Points on a hilly landscape, in no order, each with its height.
From any point a climber steps to the highest of the 2 points nearest to it. It stops when none of these is higher. Distance is the straight distance between rows; heights are no part of it.
K_598 (h 43.9): [-11 -34   6  33  31  22  40 -31 -20  34 -20 -12   9  23  13 -16  14  -1
  10  44  17 -19  15  27  20  20 -11   0 -16   1]
K_688 (h 44.3): [ 23  15 -22 -31  11 -21 -22  60  -4  -3 -28  -8   2 -40 -13 -24  19  38
 -76  13  42  25 -29 -11  14 -49  -3 -72  20  -1]
K_316 (h 43.3): [-23 -29  -6  57  11  56  29 -53 -11  21 -36 -15  31  40   6  23  -8 -11
 -41   5   8 -19   6  -4  26  40   0 -14  -3  39]
K_769 (h 12.2): [ 40  37  51 -46  12 -85 -35  67  -4  12  60  28 -56 -25 -18 -55  15  -4
  41 -12  -7  -1  -4  20 -10 -29  12  46 -31 -49]
K_600 (h 54.0): [ -6 -15 -15  15  49 -16 -21  15   7 -24  -4  23  26 -35   3 -35   1   3
 -24  40  25  28  -1  26  14  10   1  -3 -13 -26]
K_481 (h 40.0): [ 13  32 -12 -46 -58 -27 -19  18  12 -14 -33  -4  75 -61  41   4 -32  13
 -14   7 -24  58  14  -2  15 -41 -16 -29   8  47]
K_779 (h 76.9): [  9  23  -6 -18 -30  30   6 -20 -18   7  11 -59 -51  77 -12  58  12  22
  -1 -68 -41 -42 -26 -42 -24 -35   7 -14  37  13]
K_72 (h 48.5): [ 21  12 -10 -20  26 -41 -24  65   9  -5   5  10  18 -60   2 -51  14  31
 -39  37  33  29   3  21  13 -40   1 -42   2  -8]
K_66 (h 30.5): [ 12  -5 -29   1  17  27   0  -2 -19  -3 -50 -18  -1   9  -3   7  25  22
 -66   2  30  -3 -24 -20  32 -24 -19 -38  14  27]
K_891 (h 35.4): [ -5 -18 -28  11  59   1 -10  14   0  -3 -46  21  69 -55  29 -40   4   5
 -45  74  17  19  17  23  25  10 -12 -38  -4  18]
K_936 (h 19.7): [-29 -38  -1  37  51  -4   9  -7 -12   7  17   5 -11   9 -22 -26   4  -4
  14  46  29   7  17  34   0  16   3  13 -20 -36]
K_928 (h 77.2): [-11 -22  26  29  -7  37  54 -62   3  34   1 -44 -11  85   5  56 -16 -23
  31 -14 -26 -51  -3  -7  -1  30   6 -10   8  11]
K_656 (h 56.0): [-16   0  23   0 -29   2  25 -44  -1   8  23  -9 -11  35   4  23 -27 -14
  49  -5 -39 -13  23  14 -21  19  -3  32  -2 -15]
K_684 (h 48.6): [ 30  42  10 -55 -57 -33  -7  13  16  -3   7 -20  22 -18  31 -25  11  18
  30  -7 -21   2  -9   4  10 -39  -8  21   1  17]
K_732 (h 22.4): [ 47  35 -17 -80 -57  27  29   7  -5  25 -30 -66 -22  29  17  12  24  50
   6 -39   2 -36 -35 -21   8 -51 -20  15  33  74]
K_704 (h 65.9): [-56 -60   8  83  52   5  37 -36  21  14  13  22  15  31  -6  30 -17 -60
  26  58   1  -1  32  24   4  70   0  11 -25 -12]
K_423 (h 81.2): [ 28  30  11 -39 -52  16  18 -20 -18  12  28 -58 -69  86 -16  45  19  33
  34 -74 -40 -61 -27 -42 -32 -41   5  -6  41   5]
K_770 (h 42.4): [ 34  22 -29 -44  -8 -11 -23  63 -12 -11 -34 -27 -22 -21 -24  -8  18  43
 -81 -11  45  16 -45 -21  13 -57  -4 -70  25  14]
K_617 (h 52.6): [  7  43   8 -23 -54 -16 -44  17  32 -49  56  11 -43  -7 -28  42 -24 -15
  17 -88 -43  20 -15 -42 -57 -31  26  24  24 -22]
K_227 (h 57.9): [-24  -9 -16  21  30 -14 -28  -6  32 -52 -11  49  63 -60  14 -23 -30 -36
  -1  33   6  56  25  32  13  29  -4  15 -22 -11]
K_863 (h 30.9): [  1  10  -9   8 -40  52   9 -47 -13   0 -12 -41  -4  74   8  93  -6   2
 -28 -73 -46 -28 -20 -47 -18   6   4 -23  28  49]
K_277 (h 40.1): [ 24  13 -27 -21   8  -2 -20  34 -11  -4 -23 -29 -44   2 -27  -3  30  42
 -62 -11  43   2 -45 -24  11 -50  -9 -44  20   4]
K_60 (h 0.5): [ 34  36  38 -54 -44 -34  11  20   9  17  35  -8   0 -12  17 -59  15  29
  64  10 -16 -20  -1  26   2 -12   2  44 -23 -19]
K_35 (h 24.4): [ 38  13  -9 -45   8  10  24  12  -7  27 -23 -29  -5  -4  17 -41  36  42
  11  21  21 -32  -5   9  19 -21 -23  -1   7  20]
K_273 (h 42.1): [ 14  32 -14 -36 -62 -23 -25   8  22 -27 -14  -8  47 -36  31  17 -28   0
  -5 -14 -23  49  -1   5   9 -33  -4   5   0  31]
K_604 (h 70.7): [  5 -29  31  17  -5  37  86 -47  -5  68 -14 -28  -5  64  23  29  10   1
  54  27   7 -59  22   7   8  31 -13   8 -15  16]
K_333 (h 63.3): [ 30  58  19 -52 -73 -38 -26  25  16  -1  40 -22 -25  -1 -10  -1   6  27
  13 -55 -30   0 -25 -13 -15 -53   8  32  11  -7]
K_892 (h 35.9): [-15 -12 -23  18  25  12 -31  17 -14 -21 -13   6 -32  13 -30  19  12  13
 -73 -24  18  17 -31 -27   6 -21  -8 -30  18 -15]
K_362 (h 27.1): [ 12  48 -15 -47 -80   6 -17   1  -6 -13  -7 -38 -24  22   4  63  -5  18
 -31 -62 -36  11 -43 -35 -19 -51   9   0  28  24]
K_603 (h 45.1): [ 17  43   1 -37 -64 -24 -13 -12  13 -15   2 -15  39 -15  39   1 -18  12
  30 -12 -33  19  -1   5   6 -34  -3  30   4  22]
K_861 (h 17.2): [ 27  12 -18 -32 -40  35  20 -19   7  18 -53 -40  42 -11  46   4   5  32
  -6   4   2 -26 -10  -8  21  -8 -16  -5  16  80]
K_61 (h 19.8): [ 11  21   9  -7  18 -50 -61  65   8 -25  41  39 -70 -35 -32  -4  -1  -9
 -30 -55  14  30 -29 -25 -31 -44  20  17  10 -40]
K_755 (h 56.2): [-19 -17 -20  20  51 -10 -29  14  20 -44 -13  42  50 -57  -2 -42 -15 -20
 -25  52  18  53  23  36  10  25 -13  -6 -21 -26]
K_69 (h 67.1): [  4 -22  33   3 -18  18  72 -42 -11  51   1 -22 -21  62  11  19  11   7
  66  17 -12 -53  29  11   9  16 -11  17 -20  -9]
K_989 (h 36.0): [  4  12  -3  -5 -53  14  -1 -48  13  -7 -30 -12  77 -28  65   6 -32   1
   9  12 -25   9  10   8  18  24   0  25  -6  53]
K_222 (h 53.2): [-27  -4   5  13 -16   8  12 -44   3 -12  14  -7   4  40  -6  38 -38 -23
  32 -24 -43  -9  21  -1 -14  19   8  22  11  -4]
K_138 (h 58.6): [ 13   8  10 -14 -22   9  27 -19 -19  23   6 -28 -31  49  -1   1  18  26
  28 -18  -4 -37  -7  -3  -6 -18  -6  23   7  -6]
K_683 (h 46.8): [-29 -58  -3  63  71  34  30 -30 -22  21 -35   4  34   2   4 -20   4 -28
 -25  66  37   1  22  37  42  51 -14 -22 -32   3]
K_424 (h 74.0): [ 31  13  39 -41 -53  -3  52 -14 -19  40  43 -30 -58  65 -17  13  20  34
  80 -35 -35 -71   9  -8 -18 -11   4  30   1 -24]
K_153 (h 49.1): [-30 -51  -9  50  71  -9   8  -7  -3 -15   0  31  28 -33  -6 -46  -8 -26
   6  74  32  34  29  51  13  46   0   4 -37 -38]
K_98 (h 42.3): [-22 -22  -7  48  -3  63  35 -59 -14  27 -36 -27  37  54   9  47  -1  -4
 -36 -25  -5 -29  -6 -21  26  39   5 -27  17  50]
K_137 (h 59.3): [-61 -27 -19  70  28  11 -26 -13  17 -65  36  48 -20  -2 -39  43 -25 -80
  15 -26 -15  23  16 -38  -8  45  22 -32   5 -44]
K_517 (h 57.6): [-49 -24 -11  50  25  16 -22 -17  13 -49  26  22 -18  20 -37  54 -25 -66
  11 -41 -23  14  13 -28  -9  36  18 -20   9 -20]
K_458 (h 31.9): [-14   1   2  20 -39  46  11 -62  -1   2 -10 -36  12  64  15  77 -24  -9
  -9 -59 -58 -24  -9 -30 -14  23  15  -8  24  45]
K_16 (h 41.7): [-13 -18 -15  42 -20  85  25 -54  -9  14 -45 -29  31  56  17  59  12  15
 -58 -43   5 -27 -17 -34  26  31  -3 -32  23  68]
K_457 (h 59.0): [ 30  18  37 -20  12 -76 -18  53  18   4  49  38  19 -61  10 -83  -2  -2
  51  35   6  22  29  50 -13   9   7  33 -40 -46]
K_281 (h 32.8): [ -5   5 -30  -9  14  -7 -33  19  15 -19 -50  22  62 -48  20  -7 -13  -2
 -65  38  10  50   4   7  25  -6 -15 -44   8  18]
K_657 (h 73.3): [-30 -45  -2  61  54  52  53 -37  -8  51 -29 -34 -24  86 -15  45  18 -20
 -29  22  26 -65 -19 -13  24  41  16 -45   9   7]
K_209 (h 78.4): [-23 -17   1  39  20  38  25 -31 -21  15 -12 -25 -20  62 -17  42   5  -7
 -17 -14 -11 -33  -5 -13   4  14   5 -20  11   4]
K_262 (h 38.3): [ -5 -10  -5  16  14  11   6 -30  11   3 -37   8  77 -52  50 -41 -17 -11
   8  63  -8   8  34  29  22  31  -9   3 -11  23]
K_396 (h 11.9): [-15   6 -21   3  -7  -7 -47  10  20 -56 -13  26  29 -34   0  10 -15  -9
 -35 -16   5  56  -7  -5   3  -3  -8  -4   4  -3]
K_291 (h 15.1): [ 18  27  35 -21   5 -61 -35  45   6   2  51  28 -46 -22 -14 -42   6  -3
  22 -23  -1   5  -8   9 -19 -22  13  45 -15 -48]
K_821 (h 53.3): [ 50  59   7 -82 -68 -33  12  34  11  13   3 -37   4  -7  14 -29  17  40
  32 -15 -11  -8 -12   0  10 -58 -13  13  13  41]
K_694 (h 41.0): [-18  -6 -19  30 -18  69   8 -41 -17   9 -42 -22  16  64   8  77   9   6
 -77 -55 -14 -17 -30 -46  16  25  -2 -50  32  55]
K_154 (h 38.8): [ 16  23 -10 -37 -50 -11  -8  11  21   0 -43  -8  88 -64  55  -1 -22  10
  -9  25 -21  30  19   1  19 -25 -10 -24   8  68]
K_157 (h 32.9): [ -6   5 -14  13 -67  52  17 -63   2   5 -28 -28  41  39  39  60 -19  11
 -14 -44 -44 -15  -9 -26  -1  22  11   7  18  63]
K_5 (h 58.2): [ 49  62  21 -74 -95 -39  -4  34   5   6  34 -38 -20   3   4 -11  16  38
  30 -48 -28  -6 -24  -5   1 -67   3  26  10  25]
K_738 (h 14.0): [-38  16 -23  14 -15  -1 -51  13  29 -73   7  52 -10 -27 -29  36 -23 -31
 -37 -46 -19  54 -16 -37 -26  -3  10   0   8 -14]
K_897 (h 28.3): [ -9  -5  21  20  21 -11 -19  16 -13  -2  57  -3 -71  23 -45  16 -12 -11
  18 -43  -1 -13   0 -23 -31   1  23   2  16 -38]
K_635 (h 18.0): [  1  21   3   1   4 -38 -60  53  22 -39  26  38 -41 -47 -33   4 -13 -17
 -33 -46  12  47 -28 -27 -25 -29  16   5   4 -25]
K_447 (h 40.7): [  8  -1  21 -26  -5   1  35 -16   4  31 -27   1  66 -51  57 -61  10   6
  63  80  -9 -23  47  43   8  28 -17  21 -21  15]
K_815 (h 64.0): [-66 -60  -3  93  60   2  21 -27  32 -11  30  40  -7  29 -21  39 -18 -77
  46  45  -3   5  27   9  -4  67  13  -4 -17 -26]
K_226 (h 5.7): [ 70  34  55 -62 -10 -63  11  55  -7  31  47   9 -40 -15 -10 -75  39  38
  53  11   5 -38 -10  11   1 -25   4  32 -38 -30]
K_13 (h 17.4): [ 16  20  17  -8  16 -47 -47  47   2 -12  46  33 -58 -28 -26 -24   1  -8
   3 -31   3  16 -13  -1 -26 -29  20  34  -2 -45]
K_491 (h 33.2): [ -6 -19 -33  24  60  15 -19  33 -35  -7 -24   1 -37  11 -32   2  42  34
 -97  11  54   5 -38 -19  27 -15 -12 -59  17 -16]
K_243 (h 36.2): [ 16  -4  21 -10  29 -32  -2  28  -7  17  27   9 -11 -27  -1 -71  18  14
  29  42  28  -8  10  44  -8  14   2  15 -28 -49]
K_29 (h 52.1): [ -7 -17   0  16  73 -38 -15  34   9  -5  12  35  39 -61  -2 -81   1  -5
  -1  68  39  28  18  50  -1  14   8 -11 -25 -47]
K_858 (h 16.2): [ 29  26 -26 -42 -58  34   9 -12   2  14 -60 -42  38  -7  42  26  -8  21
 -28 -17   2  -4 -25 -20  17 -17  -5 -12  21  93]
K_549 (h 30.4): [-29  -9   3  23  21   0 -15   1  -8 -11  33  -1 -44  27 -37  19 -10  -5
   6 -28  -8  -5  -1 -12 -25  -2  15   1  17 -26]
K_306 (h 13.9): [  0  10 -30  -9 -33  16 -23 -14  -1 -24 -35  -2  27   0  15  40 -11  -2
 -65 -17  -6  32 -29 -19  18 -11 -15 -15   6  31]
K_426 (h 37.3): [ -3  -9  -7  10  12  20  11 -18  16  21 -56   7  99 -63  55 -37  -3  -2
 -12  67  -1   3  31  20  23  23  -5 -22  -2  52]
K_339 (h 61.0): [-41  -9 -24  49   5  22 -11 -40  19 -40 -12  50  45 -19   2  21 -39 -55
  -4  -3 -16  43  29  13  -1  51   2  23 -14  -2]
K_371 (h 2.8): [ 54  35  41 -63 -32 -43  14  43   4  22  29 -11  -9 -15   9 -71  34  38
  56  10   0 -26   2  14   6 -28  -2  24 -20 -16]
K_748 (h 21.7): [ 36  28 -17 -53 -59  44  33 -15 -14  24 -30 -56 -23  52  17  47  25  43
  -5 -53  -6 -36 -37 -29  -1 -45 -10  10  35  66]
K_308 (h 21.0): [-43 -39  -3  49  50  -4   6  -4  -4  -2  28  18 -18  16 -30   3 -12 -25
  15  23  15  13  18  14  -7  26   7   5 -11 -29]
K_702 (h 38.0): [ 10   9 -28  -9   2  15 -30  25 -20 -16 -24 -19 -40   8 -31  22  21  32
 -92 -24  30  14 -49 -34  11 -41 -16 -40  23  -2]
K_817 (h 24.8): [-57 -49 -30  62  83  12 -40  34 -20 -25   9  51 -29  -7 -52   6  10 -25
 -60  -8  58  38 -10 -15  11  26   7 -38  -7 -43]
K_786 (h 44.4): [-36 -45   4  70  27  36  41 -53  -3  30 -21  -9  28  42  -3  28 -11 -30
 -14  31   7 -16  16   9  23  50  -1  -9 -10  12]
K_375 (h 15.2): [-28  13 -19  -1 -13 -10 -66  31  21 -68  -6  44 -13 -31 -26  27 -14 -23
 -69 -44  12  69 -33 -39 -16  -9  -6 -20   9  -8]
K_947 (h 42.0): [ 17 -10  32 -22 -14   0  49 -30   1  33 -16   0  49 -36  50 -48   1  -5
  85  78 -12 -24  52  49  22  37 -23  36 -42   2]
K_263 (h 24.5): [ 50  32 -13 -81 -38   5  24  29  -3  26 -35 -53  -5   6  11  -9  30  47
   5 -12  16 -30 -19 -10  14 -46 -21  -1  28  61]
K_646 (h 59.4): [-38  -9 -15  27  12  -2 -26 -20  22 -46  -5  48  48 -38  11  -4 -31 -43
   7  16  -4  44  23  16   8  32   3  29 -20 -13]
K_197 (h 60.8): [-68 -32 -24  85  25  12 -23 -31  27 -56  21  61  -2  -7 -31  38 -34 -95
  17  -6 -23  36  32 -25  -2  60  25 -33  -9 -31]
K_996 (h 42.2): [  9 -27   6   8  35  16  38 -11 -26  33 -20 -14  -4  17  11 -37  20  17
  23  50  30 -25  14  25  21  11 -20   6 -16  -6]
K_269 (h 40.4): [ 16 -12   7 -12  24  -3  41   0 -17  32 -11 -15   9 -14  19 -63  31  20
  49  59  26 -25  21  31  17  10 -18   5 -20 -14]
K_201 (h 62.9): [ 17  16  51 -26 -44 -41  10   6   9   9  61  14 -14  -9  -3 -39  -8   2
  81   6 -22  -9  23  40 -14  12   7  72 -31 -43]
K_589 (h 8.6): [ 59  34  60 -59 -18 -69  -9  50 -15  24  53  14 -47  -7 -17 -60  19  18
  50  -9 -13 -28 -13   7  -9 -30   8  47 -38 -45]
K_602 (h 20.6): [ 29   1   7 -30  -3  25  49 -20  -5  43 -43 -25  38 -15  43 -40  19  23
  41  47  12 -43  28  21  10  16 -27  21  -9  44]
K_126 (h 58.1): [ 23  63  27 -61 -65 -46 -42  35  10  -9  66  -7 -61   5 -13  17  -3   8
  17 -76 -44  -6 -26 -21 -42 -50  26  37  21 -12]
K_959 (h 25.3): [ 32  51 -28 -63 -76  12   0  13 -10  -2 -20 -52 -34  21  -4  46  11  37
 -36 -62  -4  -5 -47 -35  -6 -72   1  -4  30  36]
K_878 (h 26.8): [ 39  28 -21 -43 -13   5  11  11  -5  16 -33 -37 -12   2  16 -15  27  42
  -6  -2  20 -22 -19  -5  18 -43 -22 -10  20  35]
K_588 (h 33.8): [  4  -6  21  11  38 -32 -12  32 -17  16  36  15 -37 -16 -23 -53   5   6
  16  22  35  -2   2  30 -14   8  10  20 -29 -53]
K_232 (h 46.7): [ -7  -4  24  -4  11 -27  11  -6  18  -2  21  25  39 -43  19 -56 -16 -16
  62  65  -3  19  41  52  -4  33  -8  41 -37 -41]
K_332 (h 62.3): [-64 -41 -10  83  36   4   3 -32  29 -35  24  45   0  17 -30  40 -33 -88
  36  14 -17  17  40  -3  -3  59  18  -9 -14 -21]
K_39 (h 73.9): [ -9 -27  28  26 -19  45  80 -63  -4  56 -18 -41   4  71  15  50 -11   0
  42   0  -9 -64   8  -8   2  36   2  -6   1  38]
K_421 (h 22.5): [ 39   9   1 -54   5  10  36   8   1  33 -35 -27  24 -15  33 -46  38  31
  29  43  14 -33  13  16  18 -13 -34   2  10  37]
K_818 (h 56.1): [ 18  10  24  -9  38 -65 -19  51  17  -6  38  28  20 -65  11 -83   3  -1
  28  39  25  26  23  47 -12   2  16  13 -30 -43]
K_905 (h 31.5): [  4 -19  21  30  59 -49 -21  42 -29  16  47  38 -60 -20 -33 -48   9 -11
  24  14  45   5   2  31 -22  11  18  17 -29 -64]
K_356 (h 62.5): [-39 -16 -14  46   2  19   0 -42   8 -29   0  30  28   8  -3  35 -38 -47
  10 -14 -30  21  27   2 -10  44   5  16  -1   5]
K_998 (h 37.5): [ 12  13 -10 -13 -34  -3  -8 -20  24  -7 -42  -5  87 -50  62  -9 -22  -3
  -3  27 -22  27  17   6  21   1  -9   0  -6  50]
K_38 (h 50.4): [-13 -37  -2  23  62 -16   2  10   1  -4  -2  18  35 -48   9 -65   3 -10
  20  78  25  24  28  58   1  33  -6   1 -31 -45]
K_519 (h 62.4): [ 10   5  17 -18 -29  17  53 -34 -19  32   0 -21 -16  48  15   4  15  17
  44  -3 -14 -46  14   1   2  -2  -7  25   1   1]
K_671 (h 66.1): [-25 -33  22  53   5  13  42 -54  13  14  11   3  18  39  11  37 -32 -43
  46  29 -22 -10  35  20 -14  49   1  22 -15   6]
K_258 (h 30.1): [ 29   0 -40 -42   6  17   9  30   1  13 -71 -26  20 -24   7  -1  18  39
 -69  17  31   1 -19 -18  24 -42 -13 -56  29  60]
K_484 (h 53.1): [  9  18  24 -19 -26 -22  -6  -1   2   5  45  -4 -34  14 -14 -21   1  14
  38 -15 -14 -12   3   4 -22 -14   4  39  -3 -31]
K_551 (h 23.6): [ 25  34 -18 -50 -54  17  10  -2 -19   5  -8 -46 -46  43  -8  38  29  47
 -17 -52 -10 -23 -39 -38  -6 -59   1   0  35  34]
K_649 (h 38.4): [ 17  -9  24 -17  12 -18  28  15  -8  27  23   3   2 -24  12 -65  25  22
  56  57  23 -23  24  44   7  17  -9  18 -33 -39]
K_429 (h 80.7): [ 32  30  30 -63 -66  -5  36 -15 -17  21  39 -34 -52  62  -8   8  28  42
  59 -51 -36 -64 -15 -19 -26 -29   2  34   8 -10]
K_852 (h 68.1): [-42 -51  25  62  27  10  46 -48  28  14  25  13  10  45   0  43 -26 -54
  64  45 -24 -10  35  22 -12  64   0  21 -16 -11]
K_434 (h 31.7): [  6   2 -32 -25  -3   5 -12  26  15  -2 -67   4  65 -45  25  -5   3   8
 -69  33  14  31   3 -12  29 -22 -11 -63  16  44]
K_95 (h 62.6): [ 36  22  49 -33   7 -69 -15  43   6   8  54  31  -9 -36   4 -76   0   2
  61  15   7   0  20  44 -13   6  11  48 -45 -57]
K_829 (h 75.6): [-23 -31   0  49  37  46  42 -34 -20  36 -22 -26 -13  65 -10  42  11 -11
 -23   2  22 -43 -11  -9  18  23   1 -30   5   9]
K_295 (h 16.4): [-17  13 -13   5   4 -20 -72  53  16 -54  11  54 -33 -47 -39  13  -4 -24
 -62 -42  18  65 -30 -42 -31 -19   6 -13   7 -27]
K_364 (h 66.0): [ 10   2  33 -27 -38  -5  33 -22  -5  32  50 -29 -47  69 -12  35   5   8
  82 -18 -35 -56  16   2 -20   4  -3  14   6 -24]
K_125 (h 86.1): [ 29  39   8 -52 -63   8  21 -13 -13  19  21 -42 -51  56  -3  24  21  40
  37 -54 -42 -51 -22 -21 -26 -39   9  22  30   8]
K_3 (h 23.7): [  13   14   10   -6   28  -30  -56   55  -14  -21   64   32 -103  -14
  -47   15   -5  -34   -5  -72   -8   -4  -26  -54  -56  -38   25    3
   31  -52]
K_830 (h 23.0): [-57 -45 -27  68  65  13 -14   1  -5 -31   2  55   4 -10 -36  -4  -7 -48
 -22  17  31  41  19  14  13  39   8 -10 -17 -34]
K_949 (h 55.1): [ 17  54  22 -41 -58 -29 -42  17  25 -28  74  -4 -53  -1 -17  27 -16  -7
  28 -90 -54   0 -11 -31 -59 -29  37  48  25 -15]
K_810 (h 33.7): [  4  13 -14   5 -61  47  15 -59   3   1 -35 -22  47  13  52  41 -15  16
 -19 -26 -23  -7  -5 -15   7   9  -2  14   8  71]
K_873 (h 50.1): [-16  23   5  -8 -32  -5 -28  -4  22 -37  46   7 -34   9 -24  41 -29 -17
  18 -64 -44  12  -2 -29 -46 -12  20  24  23 -15]
K_451 (h 15.3): [ 23  16 -32 -19 -43  31  -2 -20  -1  -7 -57 -27  30   5  28  36  -4  16
 -53 -18  -2   3 -31 -25  20 -14 -14 -19  15  63]
K_518 (h 48.0): [-32 -54 -17  59  76  11  11 -20 -15   5 -21  21  35 -17  -1 -30  -9 -25
 -10  73  30  19  29  46  30  48 -11  -7 -33 -16]
K_340 (h 34.5): [-20 -24 -32  32  47  21 -34  35 -26 -18 -16   7 -44  14 -39  14  29  20
 -92 -20  37  18 -43 -28  14 -15  -7 -50  17 -22]
K_673 (h 23.8): [-68 -43 -30  68  71  17 -34  11  -7 -34  -2  60   0  -3 -39  19   1 -41
 -46  -1  35  42   5  -6  21  34   5 -36  -4 -31]
K_338 (h 12.7): [-10  14 -25 -14 -22  -3 -41  10  14 -43 -28   6  27 -23   1  32 -15  -5
 -59 -16  -1  53 -29 -15   3 -17 -14 -15   4  15]
K_102 (h 54.6): [ -1  15  18 -10 -18 -10   9  -5 -18  19  27 -18 -39  31 -14  -5  13  31
  17 -21  -7 -20  -7   3 -12 -26   7  24  12 -29]
K_165 (h 67.8): [ 37  21  68 -37 -28 -65   1  27   6  12  65  29 -12 -25   1 -57  -1   8
  81  17 -19   1  20  34 -18   8  10  72 -57 -54]
K_314 (h 31.6): [ 10 -12 -41  16  43  27  -6   4 -28  -5 -54 -12 -19  10 -11  -2  34  38
 -81  11  42  -8 -30 -18  35 -22 -22 -58  11  16]
K_991 (h 81.6): [-22 -20   5  25  12  26  23 -36  -5  13   4 -34 -29  72 -19  47 -16 -20
  13 -18 -27 -35  -7 -14  -4  16   8 -19  18  -1]
K_961 (h 28.7): [  2  24 -29 -25 -48  29 -15 -11 -10 -18 -16 -31 -18  41 -10  78  -4  11
 -53 -62 -35   7 -42 -44 -19 -30  -3 -19  33  28]
K_422 (h 34.1): [-10 -16 -30  11  43   0 -30  10  11 -26 -40  32  59 -48  18 -16  -4  -3
 -64  45  15  37   8  15  31  16 -17 -40  -3   2]
K_355 (h 34.3): [-19  -4 -14  11  14  17 -24   3 -10 -25  -1  -2 -22  25 -29  30   3   8
 -53 -30  -9  14 -24 -27  -3 -15  -2  -7  17 -13]
K_680 (h 58.4): [ 17  18  48 -31 -36 -39  10  11  -3  19  63  15 -38  10 -12 -25  -4  17
  68  -2 -23 -25  14  18 -26   2  15  53 -16 -45]
K_987 (h 32.3): [-15   3  -7   7  -1   8 -19  -4  -3 -14  20  -2 -28  20 -25  22  -7   4
 -15 -35 -18   3 -11 -13 -19 -18  10   6  19 -14]
K_837 (h 30.8): [ 18   6 -38 -36   3   9  -4  36   0  14 -80  -8  48 -43  18  -5   7  28
 -77  26  26  13  -6 -17  26 -33 -18 -69  26  54]
K_572 (h 53.9): [  5  -7   9   9  60 -54 -30  45  16 -14  29  40  24 -70   0 -75  -7  -1
   9  43  32  33  14  43  -6   4  15   5 -25 -49]
K_648 (h 44.5): [ 10  -7  33 -22 -17 -27  36 -21  13  15  18   9  37 -43  33 -50  -2 -12
  87  69 -11  -3  45  55  10  38 -21  49 -51 -32]
K_509 (h 28.9): [ 33   9 -30 -34  -1  20   6   8  -3   2 -53 -25   2  -9  13  -6  25  31
 -46   8  23  -9 -18 -11  24 -39 -21 -33  19  39]
K_701 (h 29.9): [  6  14 -21  -1 -39  49   4 -35 -20  -2 -31 -32 -15  58   1  85   5  14
 -58 -71 -39 -16 -34 -49  -6 -17  -2 -26  30  46]
K_431 (h 22.0): [  8  12   3   7  31 -48 -63  65 -12 -34  56  59 -86 -33 -41   3  -4 -40
 -10 -63   4  21 -14 -49 -48 -40  34   6  14 -63]
K_811 (h 45.7): [-32 -50   0  62  55  24  37 -35 -16  29 -27  -4  16  31   1   3   4 -20
 -16  54  24  -5  17  21  30  43 -11 -14 -23   1]
K_832 (h 46.2): [ 25  15 -14 -35  11 -29 -13  71  -2   1 -19   3   9 -55   0 -40  17  38
 -62  29  43  38  -5   7  16 -58   0 -64  22  10]
K_866 (h 29.1): [-10 -36  15  44  76 -33 -25  43 -32  17  42  39 -67 -10 -50 -26  12 -20
   0  -5  48   5 -10   9 -32   0  18   3 -13 -61]
K_388 (h 18.3): [ 27   4  -1 -26 -22  46  33 -36 -11  34 -54 -38  31   5  47  -7   7  33
  11   8   9 -39   4   0  18   7 -21  15   8  82]
K_381 (h 25.9): [-48 -54 -16  75  99   6 -35  45 -33  -2  24  45 -47   7 -61   0  12 -24
 -43 -11  64  13 -18 -17  -1  17  15 -39   1 -52]
K_120 (h 22.1): [-56 -45 -14  64  54   7   5 -12   3 -18   5  37   4   7 -32   9 -14 -47
   3  27  13  28  28  20   9  46   7   1 -15 -25]
K_630 (h 48.9): [  0 -24  12   1  39 -31  14  17   4  10  13  20  39 -55  19 -77   9  -3
  47  84  17   8  41  59  -1  28 -10  12 -38 -46]
K_370 (h 60.0): [ -4  -4  28  -8 -31   3  31 -32   2  11  42 -20 -37  54 -13  25 -17  -7
  70 -22 -42 -28  20   3 -33  16   4  24   9 -27]
K_827 (h 50.7): [-20  15  -1  -5 -29   4  -9 -26  13 -33  28   3 -10  22  -9  41 -35 -19
  29 -46 -49   3   5 -17 -33   2  11  32  20 -10]
K_544 (h 39.4): [  0  -9  12   7   2   8  25 -35  10  26 -40   1  87 -59  54 -50 -14 -12
  47  73 -14  -6  48  39  10  40 -10  16 -27  28]
K_142 (h 51.3): [ 12   6   0  -3  32 -23 -26  33   8  -9   6  10  14 -46   2 -43  10  25
 -23  31  25  22  -7  26   7 -19  -1 -14  -8 -24]
K_638 (h 36.5): [  6 -12 -29  10  30  27   7  -8   6   7 -59   5  75 -52  40 -27   8   3
 -40  59  12   0  17  10  28  16  -9 -35   6  43]
K_670 (h 19.4): [ 19 -15   9 -17  -9  53  53 -38  -7  45 -54 -35  38   3  44 -21  14  24
  32  27  22 -49  19  15  17  24 -31  11  -6  65]
K_884 (h 27.3): [-26 -54  -4  58  96 -21 -33  50 -36  14  40  41 -60  -9 -64 -20  10 -18
 -23   4  64   5 -16  -6 -22  11  20 -16  -1 -58]
K_923 (h 64.1): [-42 -24   4  50   4  16  21 -52  16  -5  -1  16  28  27  -6  32 -36 -53
  23   5 -23   7  32  15  -6  51   8  26 -10   6]
K_939 (h 12.9): [-27  11 -20  12  -6 -16 -50  15  35 -64   2  43  12 -37 -19   7 -16 -20
 -18 -25  -2  62  -7 -13  -7  -6   9  14  -7 -15]
K_773 (h 25.6): [  4   3  15   4  17 -16 -44  31  -5 -18  68  12 -88  10 -42  21 -16 -20
   5 -66 -15 -10 -13 -49 -48 -18  25   4  23 -41]
K_238 (h 34.7): [  8  20 -17  -1 -72  24  -2 -49  14  -6 -38 -22  67 -13  64  30 -23   6
 -10 -12 -25   6  -9 -16  12  13   5  15  -2  72]

Where does a climber stop that starts at each point below?
K_827: K_125
K_866: K_38
K_939: K_61
K_936: K_38
K_688: K_852
K_29: K_165
K_3: K_892
K_646: K_852
K_102: K_991
K_362: K_333
K_810: K_333
K_371: K_61
K_422: K_38
K_694: K_38
K_861: K_878
K_273: K_333
K_517: K_852
